Each row is a point on a tangle of strands that fork, close into loops and nearly touch. The rows are in no order.
(in the rows, 128 means zero)
Points whose rows are less than 214 apart are linked; no others are.
z351: [121 168 117 116 112 123 175 104  92 161 155 125 163  63 125 130 100 116
 184 104 157 117 123 138 153 127 112 138 146 117 122 170  99 110 109 154
 170 143 179 125 129  78 111 121 123  84  98 110 158  96 115 152 150 106
  99 180]
z132: [130 140 123  72 178  46  74 112 144 124 128 133  63 189  86 120 149 159
  99 130 125  92 115 108 122 119 138 150 134 173  79 117 148 122 147  97
 112 133 118 112 108 127 167 119 135 187 141 135 119 158 182 113 127 128
 126 161]
z889: [ 92  70 124 172 128 127 115 162  95 149 158 102 164  66 109 116 132 102
 103 130 117 141 139 182 145 144 183 115 114  98 167  80 114 161 130 160
 190 155 128 181 119  86 104 125 122 100 139  95 105 165 103 154 136 147
 143 160]
z100: [135 136 168  89 140 149 152 129 154 146 167  98 164 151 143 134 195  95
  93  97 116 159  86 134 112 116 121  94 108 144 166  89 140 103 137 107
 107  89 137 145 109 155  97 110 120 185 107 119 108  73 140 147 121 160
 104 105]
z569: [102 148 127 120 106 162 148 120 102 148 145 136 133 101 154 113 133 125
 136  87 158 163 167 128 157 126 123 142 142  89 148 149 146 133 115 101
 165 144 192 149 162  76  92 144 118 103 113 106 170 104 104 158 129 153
 106 144]
z283: [120  94 134  94 124 153 138 161 133 166 142 149 102 132 121 116 162 147
  85 134  75 148 143 148 122 118 161 102 102 153 162 113 129 112 149 126
 126 106  93 104  92 130 111  90 197 155 142 113 102 185 124 205 128 150
 129 131]
z239: [134 135 179 136 168 144 149 145 174 103 106 120 118 160 146 103 169 115
  93 157 118 162  64 126  90 125 117 101 158 146 151 106  86 103 173  81
 112 118 109 108 113 199  94 115 186 187 159 178 103 128 162  93 131 146
 197  85]
z694: [164 124 134 125 109 141 120 132  83 136 137 133  88 174 108 138 128 173
 142 151 137  81  74 162 112 152 147 107 107 151 148 136 101  99 149 138
 100 179 134 118 133 181 164 108  91 146  81  68  99  80 134 119 137 156
  77 152]
z581: [128  87  76 169 102 178 134  98 143 156 120 111  95 161  94  62 177 138
 157 128  97 183  84 140  70 133 150 116 105 113 101 126  83 117 185  82
 148 182  87 108 106  86  93 150 149 105 118 152 114  96  59  91 167 146
 145  82]
z687: [131 126 182  92 185  70  99 160 134 117 147 130 124 142  79  91 123 162
 134 144 107 101 133  99 132 146 182 130 136 135  92  84 171 115 137 151
 172 123 111 157 128 147 120 137 147 186 144 113 114 161 195 112 129 136
 152 198]
z70: [150 144 155 151 124 158 164 115 138 115 124 128 121 143 169  78 147 119
  58 158  84 157  64 133  91 141 117  81 137 127 222 105 106  98 166  82
 100 141 119  68 156 201  92 101 167 183 149 148 111 115 126 138  98 184
 162  91]
z533: [141 139 122 136 109 136 113 132  94 123 142 124 116 164  87 124 122 176
 188 139 163  82  95 163 102 152 168 121  98 162 116 129  72  97 159 167
 143 211 114 134 122 122 110 137 104  99 118  80  86 119 116  90 158 119
  87 136]
z668: [ 97 138  81 126 135 149  76 124 130 146 112 116  60 184 113 136 137 108
 131 145  99 138 100 117 111 144 151 171 124 159 144 172 100 159 135  60
  93 175 136 133 151 109 131 139 104  96 115  76 198 104 109 114 154 138
 119  97]
z195: [128 104 103 116 150  75  94 116  94 127 118 133  64 180  87 117 143 125
 146 147 105  90 117 114 146 156 125 148 116 135  78 100 159 157 148 123
  95 140 105 142 124 126 205 139 130 145  89 140 136  85 153  98 142 159
 129 150]
z103: [149 137 155 138  93 131 149 159  99  92 133 173 185  65 168 145 142  88
 125  86 125 148 153 165 154  82 124  76 101 107 164 108 171 168 135 162
 103  95 119 161 159 111 110 142 126 136 116 141  87 141 104 152  81 116
 105 179]
z485: [141  40 120 138 172  94  84 150 115 118 127 115 102 150 116 187 137 114
 119 147 142  74 101 151 129 153 165  96 110 146  89 106 135 132 120 150
 106  91 125 156 100 165 210 121 110 135  57 120  96  72 172  94 124 178
 128 175]
z598: [132 145 148 126 115 125 156 140 164 125  88 122 185 124 175 131 111 103
 145 182  67 151 140  97 144 143  99 128 125  80 131 126 137 125 156 134
 115 141 104 102 115 164 109 142 140 138 173 135 168 128 129 161 123 107
 144  92]
z459: [121  80  77 178 127 194 108 109 118 120 119 131  65 188 127  93 152 146
 151 136 110 169  75 128  85 138 154 116 104 147 132 154 107 154 138  78
  93 172 148 111 148 121 109 154 111  73 102 101 172  94  73  92 149 165
 139  78]
z878: [170 144 112 133  79 121 173 148 126 113 139 166 189  76 100 163 131 153
 144 105 170 103 135 112 101 142  89 133 113 102 161 110  97 123  94 199
  95 117  91 128 136 116 125 131  82 127 104 169  64 138 103 129 106 129
 134  88]
z859: [146 173 147 138 165 101 132 112 140  97 153 101 182 126  97 107  95 155
 241 159 156  88  99  68  92 141 104 161 175 149  91 140 107  97 111 189
 154 136 112 128 101 130  76 152  98 115 136 124 152  93 163  59 161  44
 147 109]
z719: [106  73  98 174  89 114 145 155  92 108 132 171 126  48 148 120 128  90
  91 131 144 134 135 155 132 123  92 104 144 116 229 142  70 149 110 137
 108 105 139  99 157  78 119 114 132 126  95 147  94 177  78 160 102 144
 141 155]
z117: [125 124 173  97 136 120 133 153 131 109 141 121 128 116 116  72 103 164
 145 152 121 125 126 114 117 149 175 123 145 111 117 106 126  93 144 118
 209 161 128 134 140 137  63 154 150 134 142  97 133 158 165 133 145 138
 156 175]
z727: [184 137 119 136  87 136 157 126 118 107 145 162 125 138  90 132 193 136
  99 103 167 108 146 134 111 109 109 127  59 130 134  90 120 117 157 150
  71 152  60 133 136  90 131 139  75 153  95 150  68 109  66 116 120 139
 104  81]
z13: [ 99 105 137 111 178 162  98 139 182 174 116  90 150 129 146 161 126 160
  95 124  95 145 160  84 127 140 162 105 156 139  91 133 166 104  92 128
 174  49 155 126  62 183 154 102 162 153 138 109 148 176 181 147 135 108
 157 137]
z325: [123 108 102 115 146 146 126  83 168 145 103 112 160 152 160 156 140  67
 117 110 137 155 158  93 117 109  92 129 133 143  94 172 125 123 127  76
 113  89 160 103 105  94 120 136 133 144 123 163 156 109 133  97 113 106
 133 106]
z363: [129 103 133  94 123 113 121 114 148 177 131 100 102 146  86  86 149 154
  76 140  87 134 112 189 100 106 172 119 139 159  89  95 141 106 161  95
 177 139  82 112  55 134 103 104 201 158 146 151  75 185 118 156 142 154
 136 121]
z401: [163  79 127 160 140 125 140 162 127 135 111 123 200  78 151 165 157  85
 153 112 106 129 148 130 140 122 142  88  83 101 114 114 137 153 119 182
 124  90 108 177 109 116 147 131 138 116 105 155  93 124 119 112  94 105
 143 147]
z830: [126 173  99  84  95  85 162  98 151 150 136 148 145 127 113 130 119 128
 159 116  81 126 170 105 136 107  99 159 100 106  90 151 136 134 141 147
 111 131  73  84 124  57 142 146 160 141 177 158 136 175  92 158 127  73
  95 136]
z818: [120 117 123 109 132 114 142 116 130 176 157 135 142 124 121 129 173  84
 142  60 113 131 134 143 133  70 144 121  96 159  62 165 117 117 160 124
 140 129 125 159  72  28 107 143 161 128 122 146 106 148 122 116 144  88
 111 163]
z487: [108 204 146  96 130 129 150  85 109 130 136 105 188 107 174 153 116 102
 113 102  95 151 140 114 158 121  83 140 127  87 161 109 166 136  95 142
 123  98 162 103 103 159 134  96 142 175 170  87 165 122 162 205 136 116
  85 178]
z24: [151 149 108 191  94 106 123  80  92  92 101 146  89 155 117 131 119  76
 108 125 141 143 103 120 133 129  74 161 122  83 141 123 116 180 170  78
  66 148 101 108 185 112 164 121 110 151  82 189 152  63  90  94  89 162
 103 110]
z303: [132  88 142 128 137 131 180 150  95 140 153 132 126  96 136 109 142 128
 154 159 118 109  69  97 129 182 147 116 149  93 180 144  59 107 107 152
 158 129 162  86 125 134  87  89 147 146  75  65 159  72 141 159 144 163
 153 191]
z482: [116 177 127  90 140 132 103 107 170 161 150 103 171 140 104 127 168 135
  74  96 132 156 142 159 137  98 106 139  92 128 128  53 171 115 118 126
 128 122 115 152 123 147 122 125 103 168 167 140 101 117 112 148 131 147
 125  50]
z76: [117 194 188 130 149 121 130 132 116 104 165  94 213  70 121 126  80 128
 151 111 120 136 150 113 163 142 137 122 128 103 130  97 176 129  99 177
 184 117 156 189 126 178 109 139  95 135 158  94 133 119 179 127 145  99
 133 160]
z940: [142 126 179 113 121 125 123  99 154  63 124 155 121 152 181  96 119 122
 138  85 161 141 162 165 127  69 111  93 123 138  78 150 154 122 180  69
 147 127 143 148 135  99  77 162 136 115 128 185 118  95 150  60 107  98
 122 152]
z99: [112  47 117 137 211 133 122 141 128 165 155  89 148  87  92 158 175  83
 148 109 129 125 116  61 122 137 152 134 125 147 130 146  72 118 117 158
 148  65 124 149  77  65 129 101 153 154  86 123 150 130 150 124 169 121
 163 150]
z610: [137 107 160  87 177 155 110 171 188 117  94 112  83 176 140 144 140 164
 100 149 146 156 125 113  61 137 167  90 159 170 116 117 105 101 155 120
 126  91 106 128 104 187 123 136 173 160 131 164 100 155 177  86 133 140
 192 101]
z596: [105 137  78 144  90 120 138  62 124 112  90 113 116 119 128  93  87 145
  72 168 173 136 145 167 133 129  69 161 166 108 176 109 105 126 108  84
 128 139 125  35 171 155 126  95 151 136 132 186 121 142  71 134 100 186
 112 124]
z208: [126 112 166 154 131 137 115 153 126  89 159 124 127 126 122  92 138 128
  51 112 152 145 113 172 125 137 147 119 115 112 151  56 160 116 134 110
 152 133 132 190 168 173 111 149  92 144  97 150  92  85 139  96 120 202
 166  94]
z340: [126 136 115 158 144  46 156 102 107  96  98 120 150  82  79  93  90 102
 127 184 112  95  55 165 125 133 107 125 178 118 135  94  89 139 141 103
 170 161 108 100  93 144 118 119 138 144 131 164 114 163 143 135 127 137
 147 183]
z115: [136 179 205 118 138 125 152 113 144  71 119 134 170 151 175 131  92 128
 212 166  87 105 109 101 130 150  89 123 150  94 144 152 169 107 167 121
 104 154 132 116 131 181  90 126 116 148 162 123 157  80 161 128 127  62
 105 107]
z677: [156 112 164 107 139 104 151 151  73 116 153 135 128 140 136 124 144 123
 177 150 112  89  82 119 134 164 150  99 114 119 161 140 114 112 157 146
 119 141 147 133 133 152 134 117 135 167  81  79 119  76 170 131 129 145
 117 199]
z4: [ 85 107 136 117 118 138 160 136 165 117 110 157 145  96 169 117 112 131
 105 139 119 170 194 103 145 113 109 120 167  82 170 144 123 145  99 101
 154  75 120  79 153 117 108 139 191 138 189 153 149 212 122 170 117 130
 202 125]
z843: [140 208 160 110  85 133 144 114 169  85 132 147 146 121 141 129  60 156
 124 109 173 123 150 171 139 111  96 142 132 148 153 138 150  94 131 129
 123 175 120 109 141 155  78 138  89 109 208 147 102 174 122 145 106  72
  85  89]
z253: [169 122  98 121 127 158 148 102 136 101 101 117 118 187 177 158 160 151
 173 162 127 133  91  77 100 149  97 109 140 134 136 170 126 116 117 144
  65  89 175  78 115 185 159 109 127 140  83 124 151  50 139 112 112 136
 107  98]
z865: [183 116 143 107 112 163 109 167 138 135 133 142 127 167 139 180 193 149
 140 120 134 104 153 137 113 111 151 119  62 161 106 104 172 129 128 156
  71 113  96 170 134 124 149 143  78 122 107 105  89  94  98 123 125 123
  91  61]
z992: [140 146 120  89 135 145 114 142 122 187 163 117 166 141 107 165 182 172
 172  98 105 107 169 116 133 144 148 159  68 131  83 104 185 110 107 211
 105 112  95 142 108 104 169 136 108 134 144  84 112 128 101 155 165 106
  80 108]
z948: [ 99  70 128 160 165 138  50 180 143 133 127 127  89 145 132 148 144 151
  51 143 124 138 123 186 128 112 200 121 130 176 151 100 150 147  93 106
 115 119 117 189 142 160 163 124 104  96 161  86 105 165 143 147 133 156
 163  86]
z371: [142 159 110 147 142  50 159 102 100 127 110  96 184  79  81 149 101 100
 154 159 116  85  56 147 156 144  85 148 156 123 128 105 125 126 130 171
 138 123 120 126  94 161 166 113 118 147 122 155 120 109 152 136 127 132
 105 187]
z911: [112 136 125 149 112 127  88 148 124  90  97 183  89  86 168 149  80 103
 128  92 175 145 178 131 155  94 120 128 157 102 113 164 171 183  82 113
 126  91 174 167 192 108 153 146 115  61 123 138 155 142 126 120  78 109
 140 132]
z698: [116 129 118 114 121 119 100 102 152 176 140  87 159 128  94 104 144 142
  68 127 113 131 116 203 132  92 147 121 103 141 101  60 151 106 134 104
 197 150 120 137  68 157 106 116 110 141 140 150  82 143 118 147 139 168
 102 126]
z945: [170 171 134 135  91 131 164 106 100 103 119 133 118 159 151 155 147 122
 132 137 136 125  89  99 118 146  72 137 119 115 180 138 122 140 159 117
  45 121 139  97 148 173 163 104  84 178  98 136 139  59 119 132  99 131
  82  91]
z220: [107  72  82 152 122 133  67 135 130 138 105 132  97 135 135 178 157 112
  58 105 151 132 131 192 124 100 156 116 114 181 108 123 126 157 108 102
  98 127 130 166 107 111 178 104 103  87 116 104 114 154 107 145 124 159
 118 104]
z546: [112 183 164 122 171 100 141 139 130 130 122 121 188  97 140 137 101 102
 158 138  55 129 124  98 148 147 127 130 120  97 144 104 147 140  99 177
 140 113 104 130  98 164 131 117 143 154 186  83 145 166 170 195 137  87
 145 162]
z186: [125 134 131 186 135 137  89 144 123 104 131 113 109 127 144 179 135  89
  88 102 189 142 127 110 150 143 102 155 155 108 125 100 156 177  76 120
 116  63 185 173 143 165 194 130  58 119  84 147 156  65 142  89 100 180
 148  96]
z344: [130 144 150 118 127 159 127  96 152 103 115 108 103 185 177  84 110 153
 143 147 109 150 163 145 127 109 122 103 125 118  99 139 205  97 193  73
 149 172 134 133 149 159  84 158 137 111 161 150 134  93 135  88 138 112
 115  91]
z80: [143 165 138 125  85 127 162 128  77 106 138 162  98 109  96  92 106 125
 173 112 161 136 183 107 162 134  99 156 134  47 130 122 166 156 129 120
 151 131 147 151 190  94 147 163 106 121 116 156 139  87 111 119 113 151
 124 135]
z612: [131  72 127 156  96 136 165 155 124  98 124 159  94 103 145  80 135 140
 100 151 115 139 149 119 109 145 118  91 158  81 190 134  91 129 146 112
 131 115  95  85 167 130 133 122 174 128 137 164 105 178  97 124  99 160
 190 136]
z871: [100 102 137 118 165 130 128 136 131 195 174  95 152  96  68 127 161  91
 143  83 126 117 122 115 120 112 161 148 113 162  96 118  81 108 128 162
 172 131  96 160  79  40 103 118 147 134 135 117 104 179 131 133 165  89
 140 148]
z310: [ 89 116  80 136 101 147 115 122 123 143  87 155  72 108 168 136  98 137
  77 180  84 149 164 146 168 131 133 120 144 110 163 147 164 141  98 105
 121 127 147  80 154 156 163 102 159  82 152 114 166 189  89 181 104 152
 122 124]
z876: [121 141 147 175 112 190 133 139 155 125 122  93 140 135 199  98 133 139
  67 151 114 157  84 141 108 144 124 114 151 135 196 105 125 100 123  93
 125 156 148 111 164 222  84 124 119 118 157 121 126  91 118 111 104 166
 151  33]
z850: [107 219 170  96 116 109 148 135 124 101 152 155 144 114 106 114  74 144
 142  95 179 100 125 149 150 113 122 155 129 148 134 153 109 118 122 124
 153 176 151 137 150  98  61 153  94 119 190 104 124 182 156 144 128  91
 108 139]
z20: [110 173 125 112 145  98 142 106 141 111 101 132 140 104 117 161  71 153
 125 133 210 116 116 107 139 117  87 158 198 139 140 166 106 105  75 138
 121  98 181 103 148 150 139  92 114 127 123 129 151 122 186 142 111 117
 133 138]
z84: [169 130 154 119 106 114  92 129 128 104 113 141 138 142 167 204 170 108
  86  70 157 105 108 195 126  63 124  89  71 160  91 106 175 144 161 138
  76 108 107 169 119 137 144 126  75 148 104 131  77  87 131 134 110 117
  70 143]
z951: [125 157 138 107 146 115 145 135  59 158 164 107 150  87 115 164  85 160
 201  92 171  97  99 115 156 123 149 153 136 146 121 166 100 106  87 212
 153 104 173 160 137 129 136  96 120  91 122  69 140 100 162 149 147  98
  98 183]
z630: [145 147 158  77 113 160 160 147 142 152 152 126 131 135 152 141 154 145
  98 106 142 138 122 138  95 120 139 104 106 156 152 136  92  83 143 133
 120 132 133 108  88 130  77 115 139 154 122 123 107 138 133 170 134 135
  99 131]
z666: [101 144 150 138 150 155  72 163 141 117  95 145 126 122 160 148  95 105
 125 125 131 160 170 108 163 135 133 130 150 132 112 155 193 162  84 116
 130 115 155 182 154 162 147 171 109  76 181  92 180 168 151 117 113 106
 163 117]
z656: [136 141 153 125 185 134  96 149  90 104 156  95 127 152 127 178 103 120
 201 130 171  69  87 108 152 141 160 158 140 193 116 174 116 122  82 193
 107 112 164 186 139 154 167 135 112  95 115  61 168 114 189  98 143 100
 116 147]
z17: [137  69  99 127 146 147 121 135 126 134 134 136 101 161 110 121 169 131
 223 141 118 124 170  48  97 166 139 145 119 121  86 168 106 133 105 159
 137 105 113 121 145  42 127 163 150 109  97 141 167 123 103  82 166  92
 167 119]
z724: [113 102 147 165 134 161 109 169 135  99 127 103  98 150 133  87 148 159
  51 138 156 146  85 118  98 167 158 120 165 129 187  92 128 121 110  86
 129 137 146 143 173 205 118 132 106 133 108 114 131  97 153  94 121 207
 191  79]
z941: [121 121 125 148 169 103  81 103 183 105 106  95 133 166 115 107 115  51
 105 114 120 131  93 168 142  91 124 111 130 178  66 114 119 119 173  70
 146 148 111 171  79 130 115 157 118 139 155 174 113 122 152  66 133  95
 151 100]
z453: [136  99 124 145 148 132  93 121 158  91  90 130 140 131 172 135 112  82
  98 111 168 155 143 146 124 102 118  98 132 151  84 137 131 139 142  93
 133 108 147 164 105 115 111 160 115 101  93 169 123  91 133  64 100 119
 154 125]
z415: [111  65 132 121 155 142 166 140 115 172 158 113 133 101 127 116 175 127
 168 129 115 131 139  54 127 172 128 131 128  93 128 158  92 120 117 148
 171 105 138 112 111  71 102 114 170 142  80 107 168 101 120 140 177 140
 154 153]
z231: [118 182 114 153 100 147 137 134 116 115 105 158 114 102 150 175  80 122
  86 104 218 157 114 123 139 128  89 164 178 144 185 150 100 140  64 120
  82 112 185 118 180 155 152  95  88 127 125 119 150 129 139 139  87 142
 105  91]
z919: [135  73  82 132 102 125 159 139 111 132 127 156 108  87 140 136 174  86
 113  91 139 144 150 107 125 111 120 119 111 106 148 151 106 181 121 121
  86 100 131 120 149  32 142 108 134 105  65 153 133 131  68 156 112 141
 126 156]
z224: [121 139  88 146  89 171 111 111 144 159  93 120 102 142 160 121  99 148
  74 178  90 152 143 178 136 140 143 141 125 135 130 126 157 128 127  90
 127 181 109 110 139 157 138 131 125  74 180 105 137 146  78 155 131 152
 116  76]
z137: [ 96  82  98 153  97  86 127 120 111 125 139 109 137  73  61  89 107 145
  97 163 139 117 121 192 124 136 141 129 146 115 160  95  92 138 131 123
 194 148 101 105  95  84 102 111 144 110 141 141  83 210 108 169 149 143
 141 167]
z817: [136 144 143 127 113 104 150 153 131  96 124 172 123 116  89 119 106 150
 153 126 163 129 164  74 134 155 111 160 137 107 130 129 127 148 106 150
 104 125 103 140 177 128 148 170 101 121 124 158 125 136 136 104 111 111
 151  93]
z833: [143 149  68 117  88 127 139  52 140 130  97 124 108 162 159 110 110 148
  94 136 151 156 156 151 132 116  69 141 118 127 127 158 128 119 145  79
  98 145 136  39 152 137 135  93 150 135 127 190 129 127  77 133 126 141
  58 106]
z821: [ 97  52  68 148 119 135 109 146 113 186 127 121 110  95 151 172 169 101
 105 109 115 116 131 144 136 116 171 110  98 150 134 156 116 163 124 128
 105 114 153 149 102  67 164  93 144  81  83  90 131 136  83 176 142 137
  98 139]
z37: [136 175 176 131 152 125 152 122 120  96 148 108 193 117 142 151  71 125
 248 172 136  92 110  98 144 141  86 137 169 120 114 174 140 103 121 156
 115 112 146 121 107 171 112 128 122 101 137  97 170  59 179  95 141  56
 122 102]
z23: [112 170 188 118 149 118 136 118 104 134 189 100 198  93 105 103 125  83
 151  85  97 132 125 152 171 109 141 137  96 110  98 106 162 122 158 157
 206 162 147 195 109 109 106 159 107 143 145 101 122 103 142 123 154 106
 101 173]
z626: [152 144 134  75 153  92 113 123 179 104 103 149  86 180 118 133 124 188
 108 131 151 118 142 113  79 124 131 141 147 174  85 122 130 100 146 106
 109 130 107  91 117 154 144 145 158 151 163 180 103 155 162  94 115 102
 141 105]
z149: [148 118 119  89 117 107 117 159 104 135 117 193  62 136 104 108  87 170
 153 168  86  87 151 131 144 146 154 118 101 124 134 138 128 124 152 150
 112 165  76 113 165 139 175 122 160 133 136  87 113 194 145 160 122 100
 120 157]
z868: [107 151 101 123 117  73 143  81 114  92 118 165  74 160  94  88 130  88
  95 118 130 124 140 120 157 116  91 165 126  94 147 149 109 180 140  66
  65 138  91  94 186  77 153 123 137 182 138 182 146 124 104 137 111 140
 127 139]
z83: [108 129 110 106 174 109 101 100 155 151 117 110 129 117 111 161  94 158
 138 108 169 110 166  85 145 106 116 138 179 167  78 166 151 100  76 138
 169  88 182 103  89 132 148 115 141 112 129 124 156 155 187 109 126  98
 134 168]
z549: [128 161 115  95 147 136  99 144 112 124 127 130  91 164 127 166 118 128
 183 121 143  99 124 118 131 140 135 152 122 171 107 183 123 143 121 126
  74 136 156 146 142 112 158 160 108  84 110  77 192 110 135 112 143  91
 103 121]
z691: [ 93 141 184 103 153 125 121 187 143 131 141 142 148  98 120 122  96 146
 129 115 144 126 143 122 129 137 190 136 135 147 128 131 100 109 106 149
 176 144 119 145 121 105  43 140 143 119 199  73 126 220 170 171 153 105
 147 155]
z822: [157 159 131  62  87 113 138 106 135 174 159 127 139 163 127 153 135 219
 164 137 119  86 172 135 104 131 142 136 109 145  86 109 154  80 134 196
 138 153 112  87  64 126 128 119 108 120 148 118 102 124 115 133 145  93
  59 117]
z710: [115  84  87 167 119 122 141 108 153 176 122  84 119 159  95  62 168 108
 128 179  48 156  97 103 117 137 138 137 123 118 130 101 103 147 154  91
 130 136  71 119 113 115 113 123 147 123 134 156 131 112  94 145 149 150
 176  76]
z417: [ 96  65 125 148 201 142  75 169 155 140 114 124 126 140 137 137 132  99
  96 135  93 146 143  95 155 130 160 113 141 133 133 127 153 162 100 106
 134  80 143 181 125 151 143 132 137 124 134  96 161 156 168 137 132 136
 191 119]
z971: [154 151 137 140 149 122 138 123 130 124 153 105 179 155  78  92 138 106
 227 134 104  94 112  98  94 150 132 157 110 143  67 123  95 123 171 161
 156 171  94 159 109  71  79 191 114 125 142 132 131 100 114  68 163  61
 138 119]
z515: [125 152 123 161 145  94 112 125 115 129 138  76 181  72  86 177 106 130
 105  96 169  89  57 149 129 129 120 161 140 151 131  84 106 128  76 188
 140 106 139 164  94 178 176  85  78 136 102 120  96 123 169 113 143 152
 120 172]
z370: [127 141 106 178 115 139 120 140 112 140 127 102 155  67 137 187 111  98
 117  83 195 132  84 164 133 118 113 147 157 132 146 120 101 156  78 166
 115  95 179 174 123 137 181 114  72 107  94 126 120 109 131 129 107 145
 111 138]
z456: [170  86  83 120 116 147 160 134 119 130  87 162 107 142 162 156 136 168
 177 169 112 112 128  84 103 143 118  97 146 119 130 177  77 123 111 166
  93 100 154  74 122 139 166  96 165 118  79 125 129 108 120 125 117 125
 131 142]
z937: [122 128 142 167 163 140 120 147  47 153 185  99 148  76  91 130 130  82
 142  98  94 106 105 142 168 156 151 145  96  88 141  96 140 171 126 164
 162 144 127 192 134 107 161 121 113 126 132  77 136 107 125 161 165 155
 119 174]
z788: [108 130 105 115 106 113 147 152 119 167 126 156 111 124 106 123 112 153
 187 141  61 112 169  99 156 146 153 149 109  94  98 149 125 132 126 177
 138 151  80  94 126  94 130 124 145  98 159  91 165 183 103 172 162  84
 118 153]
z764: [118 131  97  78 102 100 119  85 152 167 136 148 105 173 111 120 148 113
 139 100  76 113 161 126 119  81 132 156 109 147  35 156 161 126 153 110
 141 122 117 109 100  35 151 154 180 140 134 182 130 153 121 103 126  73
  97 151]
z741: [146 195 136 167  57 167 125 128 108 100 130 171  96  98 155 126  96 107
  55  92 192 136 128 163 134 107  66 147 131 140 215 137 136 128 103 112
  66 136 137  90 198 128 144 113  83 146 109 141 117 151  89 124  79 157
  96  90]
z218: [106 101  89 123 128  79 156  89 134 151 122 127  95 165  92  87 176 105
 117 155  74 138 154 101 147 115 100 137 127  89 118 108 116 159 159  65
 108 114  66  85 134  76 158 116 177 175 133 203 149 149 101 159 131 138
 165 129]
z956: [171  98  85 129  68 193 169 116 150 154  99 160 102 132 163 127 134 181
 117 151  91 157 151 108  77 128 112  69 106 117 136 166 101 107 143 148
  84 133 119  65 110 134 137 102 152 103  89 124 115 126  54 141 123 139
 108 121]
z42: [113 128 159 181 101 153 114 127  97  94 142 113 130 124 134  67  99 110
 101 126 156 163 130 173 144 139 137 121 134  89 128  86 161 144 157  79
 199 172 162 187 169 150  97 178  97  94 115 143 129  86 111  77 122 181
 147 119]
z475: [137 135 138 110  97 156 109 127 110  98 125 151  83 176 132 100 103 184
 168 127 125 117 137 177 118 117 173 103 108 146  73 158 143 114 182 112
 159 214 141 154 140 138  96 169 131  70 156  95 104 132 105  80 144 101
  94 126]
z216: [103 136 140 123 109 167 112 146 164 112 117 142 115  99 189 120  96 156
  58 128 149 162 181 158 131 111 130 111 168 138 186 130 139 101  83 100
 154 113 157  86 153 150  92 125 159  96 187 119 139 217 119 173 112 141
 150 121]
z707: [117 140  91 105 129 138 132  39 175 166  97 107 115 200 146 116 126 145
 118 155 126 160 176  89 102 118  76 164 142 121  77 166 122 119 131  85
 123 131 137  27 122 109 111 108 174 156 153 186 167 131 111 125 137 121
 105 108]
z423: [155  76 111 169 124 114 145 172 114 120  90 164 133 102 129 158 124 114
 171 164  95 122 173  79 147 140 125 113 118  75 126 121 158 187 111 175
 115  84 109 157 163 133 169 162 124 104 115 153 133 126 110 110  90 119
 159 124]

A tip is a point with one link. Name the tips that can be reached along the links from each point below, in the order of the rows.
z818 -> z596, z17, z941, z149
z569 -> z103, z84, z822, z956
z117 -> z485, z843, z42

A piece is two or more points that can be reached from each other along the links. Count, over all rows, the pieces, the separate loops (a circle has one, a figure eight two, a Y none), the forks (points with three links) and the tips (points with one).
pieces -> 5
loops -> 1
forks -> 9
tips -> 17
